Each row is a point on a landscape with many peaks, with its height.
A climber steps from a point to the highest of its 4 nearest points, and stops where none of them is higher. Distance is the straight distance between rows; heights are no part of it.
K840 height 17.2: [ -1 -10  10 -14  -9   8  -9  -1  -1  11   4 -12 -12  20  13   3   7  -3
  14  15  -5]
K799 height 53.9: [  3   9 -11   2 -11   1 -29   9  15   4  26   5  19  -5   9 -11  22   1
 -15  12  -4]
K728 height 11.6: [-6  5  5  6  7 -2 10 -1 -6  1 -7 -1 -6  2  2  2 -5  6 11 -1 -1]
K40 height 7.8: [ -8 -20  10 -13  -4  -3   7  -7 -14  13 -10 -17 -14  19   1   1   3   9
  16  10  -2]
K347 height 5.1: [  0  -7   7  -7   0  10  -1  -5  -1  17 -18 -13 -18  17   3   8   6  -3
  21  12   1]
K908 height 47.7: [-18 -29  16 -12  -5 -12  18 -14 -16   3   5  -8 -14  10  -1 -10   6  14
   7  -1  -7]
K127 height 43.8: [-12 -16  13  -5  -1  -7  14  -8 -13   0   1  -7 -14   3   1  -5   4  12
  12  -3  -9]
K536 height 42.7: [ 21   0  -4   4  -4   7  -1  -5   0 -14  10  12  25 -19 -18  -3  -6 -11
 -22 -18   7]
K946 height 45.9: [-10 -13   5  -8 -11  -7 -10   2   6   0  25  -4   0   4   7 -15  11   5
  -1   3 -11]
K702 height 51.1: [ -1 -11  -2   4  -3  -2 -17  -5  11 -11  29   5  27 -12  -1 -19  20   2
 -34 -14  -2]
K810 height 32.4: [ -8  -7  11  -4   0  -5  12 -10  -9   2  -2  -4  -8  -1  -1  -5  -1   8
   7  -5  -6]
K992 height 2.0: [ -3   1   9  -5  -1   6   4  -1  -2  13  -8  -4 -12   4   2   3  -2   2
  18   9   0]
K461 height 44.7: [-17   2 -13  10   9  -8  25  -5 -16  -6 -24   4  -7  -9  -7  10  -9   2
  -1  -9  11]
K751 height 53.3: [  1  11  -9  -2 -15   5 -28   5  18   5  19  -1  13  -1  17  -7  20  -5
  -9  17 -14]
K322 height 5.7: [  1   0   8  -4   3  12  -1   0  -1  15 -18  -6 -15  12   2  11   1  -2
  15  14  -2]
K748 height 13.9: [-12  -7   3   4   1   0  16 -10 -17  11 -31  -9 -23   9  -5  12  -3   6
  13   5   9]
K419 height 40.0: [-23  -5  -8  12   5  -5  22 -13 -20  -3 -26  -4 -19  -4 -11  11  -7   8
   8  -2  10]
K434 height 27.5: [ -6  -5   9  -6  -1  -1   1  -1   0   3   9  -4  -2   0   8  -5   6   5
   9   4 -11]
K574 height 73.2: [-13 -27  15  -7  -6  -8   4  -5  -7  -3  21 -10 -14   7   4 -15  10   9
   4  -4  -8]
K845 height 47.0: [ 28  26 -14   8   5   7 -16  13  18  -5  -1  13  16  -3   0  10  -8 -20
 -12   9   9]
K633 height 65.9: [ 15  11  -3   5  -5   9 -13   0   7 -10  17   9  24 -13  -7  -7   4  -3
 -17  -5   4]
K682 height 53.6: [-13 -28  17 -14  -5 -11  13 -11 -13   4  11 -16 -12  19   6  -7   4  10
  13   2  -3]
K172 height 43.4: [ -4  10 -13   7   8  -3  18  -3  -9  -8 -15   7   1  -9  -9   4  -9  -4
  -1 -15   7]
K527 height 10.7: [ -2 -13   6  -7   4  11   7  -7 -16  18 -33 -11 -15  17  -2   8   1   5
  21  14   9]
K556 height 39.9: [-10 -21  10  -3  -3  -8  -4   4   5  -7  26  -2   1  -9   2 -20  15   7
 -16 -11 -15]
K693 height 8.6: [ -5 -30   8 -19  -8   5  -6  -1  -6   9   6 -16  -8  31  10  -1  12   0
  15  18  -4]
K352 height 34.3: [-10 -18  14 -13  -9  -4   0  -4  -4   9  11 -14  -9  15   6  -4   8   4
   9   8 -10]
K171 height 43.5: [  2   1   3  -1   6  -4   7   4   0 -11   8   2   8 -14  -2 -10   1   5
  -5 -10  -9]
K677 height 6.4: [ -3 -35  13 -23  -7   3  -3  -3  -9   9   7 -21  -6  37   8  -2   7   2
   8  17   1]
K696 height 26.1: [ 11   5 -12   4   7  -3  16  -5  -6 -16  -7  17  15 -15 -19   0 -12 -11
 -13 -18  15]
K916 height 56.7: [  4   9  -1  -2  -5   4 -16   8  13   3  15   0  14  -5   5  -7   7   0
  -5   6  -9]
K212 height 49.9: [ 28  21 -11   7   3   2 -14  11  15  -3   2  11  19  -4  -2   7  -9 -11
 -11   6   8]
K701 height 52.7: [ 12  10  -6   1   4   1  -5   5   2 -16   5  17  22  -9 -10  -1  -8  -5
 -14 -11   7]
K704 height 26.7: [ 11  18  -7   6   8   3  -3  12  10  -2  -2   6   2  -3  -1   8 -12  -4
   2   5   1]
K917 height 53.5: [ 13  20 -13   4  -3  10 -26  13  22  -3  15   7  19  -3   9  -1  10  -8
  -5  15  -2]
K71 height 54.3: [ 11  12  -6   2 -11   3 -26   6  12  -3  20   7  24  -5   0  -9  14   0
 -16  -1  -8]
K596 height 14.1: [ -5   1  -1   2   9  12   6  -7  -9  16 -36  -6 -29  15  -7  16   0   0
  10  10  11]
K472 height 42.9: [-12 -16  14  -1  -1  -6   7  -9  -2  -8  10  -3  -7  -8   3 -12   5  11
   0 -14 -10]
K280 height 50.3: [ -2   2   2  -6  -7  -1 -13   6   8   4  15  -6   4   0   8  -7   7   1
   1   5  -8]
K914 height 68.6: [-11  -5   2   5   6  -4  18  -7 -12  -8  -6  -1  -2 -13  -7  -2  -6   3
   4 -15   1]
K503 height 28.7: [ -8   8  -1   9   5  -2  11  -1  -9   4 -22  -3 -20   0   0  13  -7   0
   9   3   6]
K457 height 61.0: [-19 -40  17 -13  -8 -14  16 -12 -10  -4  18  -8 -18   7   1 -17  11  11
  -4  -9  -7]
K558 height 52.8: [ -4  -4  -4   0 -12  -3 -19   6   9   1  28  -3   8  -2  11 -14  18   0
  -9   8  -8]
K156 height 24.3: [ -5   3   1  -1   4  -4   7   2   1  -2  -1   0   1 -11   0   1  -3   5
   1  -7  -4]
K345 height 41.4: [ 19  24 -11   4   7   5  -7  11   8  -4  -4  12   8  -1  -1   9 -16 -11
  -5   2   9]
K849 height 57.5: [-16 -23  16  -8  -3 -10  16  -8  -8  -8   4  -6 -13   2  -1 -17   6   8
   3  -7  -8]
K304 height 51.0: [  4  13   1   2  -2   2 -16   7  13   3   8   0   5  -2   8   0   3  -1
   2   6 -10]
K814 height 29.2: [ 10  19 -11   4   7  -1   4   9   5  -6  -9  13   7  -7  -4   6 -20  -9
  -3  -4  14]
K896 height 41.7: [-13   5 -14  14  12  -8  20  -2 -11   0 -24   4  -7  -4 -12   9 -15   2
   1  -7  11]
K949 height 60.9: [ 11  13  -6   0   0   2 -16  12  11  -6  12   4  16  -9   1  -1  -1   1
  -7  -4  -3]
K302 height 51.3: [-16  -9   6   3   1  -5  20 -10 -14  -2  -7  -4  -4  -9  -4  -3  -1   7
   6 -12  -5]
K388 height 34.4: [ -5  10 -12   9  11  -7  11   3  -5   2 -23   6 -11  -1   1  12 -12   2
   0  -3  12]
K181 height 13.7: [  6  17  -8   7  12   8   0   7   4   9 -17   5 -17   6   3  17 -12  -7
   2   3   5]
K745 height 52.3: [ -9  -1  -9   6  10  -4  25  -7  -8  -9 -15   3  -2 -14 -11  -1  -7   3
   0 -17   5]
K16 height 32.9: [  6  13 -13   7  13  -3  13   4  -2 -10 -10  16  11 -11  -9   5 -18  -5
  -3 -15  11]
K502 height 47.1: [-17 -23  13  -3   0  -9  21 -16 -16  -4  -3  -9 -16  -2  -5  -7   7  16
   7  -8  -5]
K484 height 18.6: [ -7   4  -2  10   9   0  11  -5  -9  14 -36  -1 -25  13  -4  14  -9  -2
   8   6   6]
K847 height 9.3: [  1 -21   8 -18   0   8  -2  -1  -9  16  -9 -14  -8  29   7   5   8   0
  15  18   0]
K838 height 19.0: [  5  14  -3  -1   9  -1   8   2   1  -5  -7   7   6  -7  -4   2 -13   1
   3  -7   5]
K155 height 6.9: [ -5 -16   1 -12 -16   2 -12  -2   8  11  18 -13  -4  23  17  -1  14  -5
   7  20  -9]
K950 height 39.0: [ 22  21 -13   8   9  -1  -7  11  11  -6  -8  16   6   0  -3   8 -13 -13
  -8  -1  15]
K882 height 53.4: [ -2   5  -3   1  -6  -3 -20   2  11  -4  25   4  22 -15   3 -13  15  -1
 -21  -2  -8]
K768 height 18.2: [  1  11  -1   8   9   3   5   4   1  11 -20  -2 -12   5   1  12  -9  -1
   6   3   3]
K617 height 56.8: [  6   8   0   4  -3  -1 -15   9   4  -7  17   7  14 -12   4  -2   6  -1
  -8  -5  -3]
K883 height 32.6: [ 21   8 -14   1   4   1   6  -4   1 -12  -1  16  17 -10 -20   5 -16 -14
 -16 -13  18]
K379 height 59.1: [  1   5   4   1  -2  -2  -9   5   2  -6  13   1   8 -10   3  -8   1   3
  -5  -8  -4]
K924 height 14.0: [ -7 -10  13  -9  -3   2   9  -6 -10  11  -9 -11 -10  11   2   0  -2   8
  15   5  -3]
K684 height 33.2: [ 30  12  -9   6  -1  -1  -2  -1  -1 -15   5  23  22 -10 -22   4 -17 -18
 -17 -11  17]
K541 height 27.4: [12 18 -4  4  5 10 -5 11 14  3 -9  4 -7  3  6 14 -8 -8  3  9  1]
K956 height 37.2: [-12   5  -7  11   6  -2  16  -8 -14   2 -26   2 -14  -1  -5  12 -10   5
  10  -3  10]
K579 height 62.4: [ 11   4  -3   5  -4   3  -8   3   6 -11  13   8  25 -14  -4  -7   2  -1
 -17 -13  -2]
K823 height 47.6: [  0 -12   5   3  -6   0  -6  -1  10 -12  24   1  19 -15  -2 -15  16   0
 -23 -17  -6]
K120 height 33.1: [ 1 10  5  3  4  1 -1  4  4  0  4  0  1 -1  7 -1  0  0  3  2 -3]
K567 height 21.8: [  4   8   4   0  -1   8  -7   2   9  12  -5  -5 -10   7   9   6  -1  -4
  11   9  -6]
K573 height 48.1: [ 23  20 -14   6   0   3 -10   8  10  -9   2  17  14  -7  -9   8 -16 -12
 -17  -1  13]
K631 height 36.2: [  4   8   6  -1  -7   7 -15   6  10  12   1  -5  -5   4  11   4   4   1
   8  10 -10]
K134 height 24.7: [ -4   4   4  -2  -9   5 -22   2  12   9  13  -4  -4   4  17   3  11  -6
   7  16 -11]
K154 height 40.1: [ 15  18  -7   2   3   8 -12  11  16   2   2   7   6  -2   7   7  -6  -6
  -1   6  -3]
K418 height 49.8: [ -8 -13  11  -7 -12  -6  -5  -1  -1   2  18 -12  -8   4   8  -5   9   6
   2   4  -8]
K644 height 41.8: [-23  -1 -13  10   4  -7  27 -12 -18 -10 -33  -5 -14  -8 -10   4  -7   6
   4  -9  10]
K754 height 54.9: [ 19  14  -6   5  -3   2 -15   5  10  -9   4   8  22 -11  -9   3  -8 -10
 -10  -2   6]

For each start below, name the point where the climber stops.
K527 -> K914
K748 -> K914
K838 -> K914
K847 -> K574
K768 -> K914
K992 -> K949
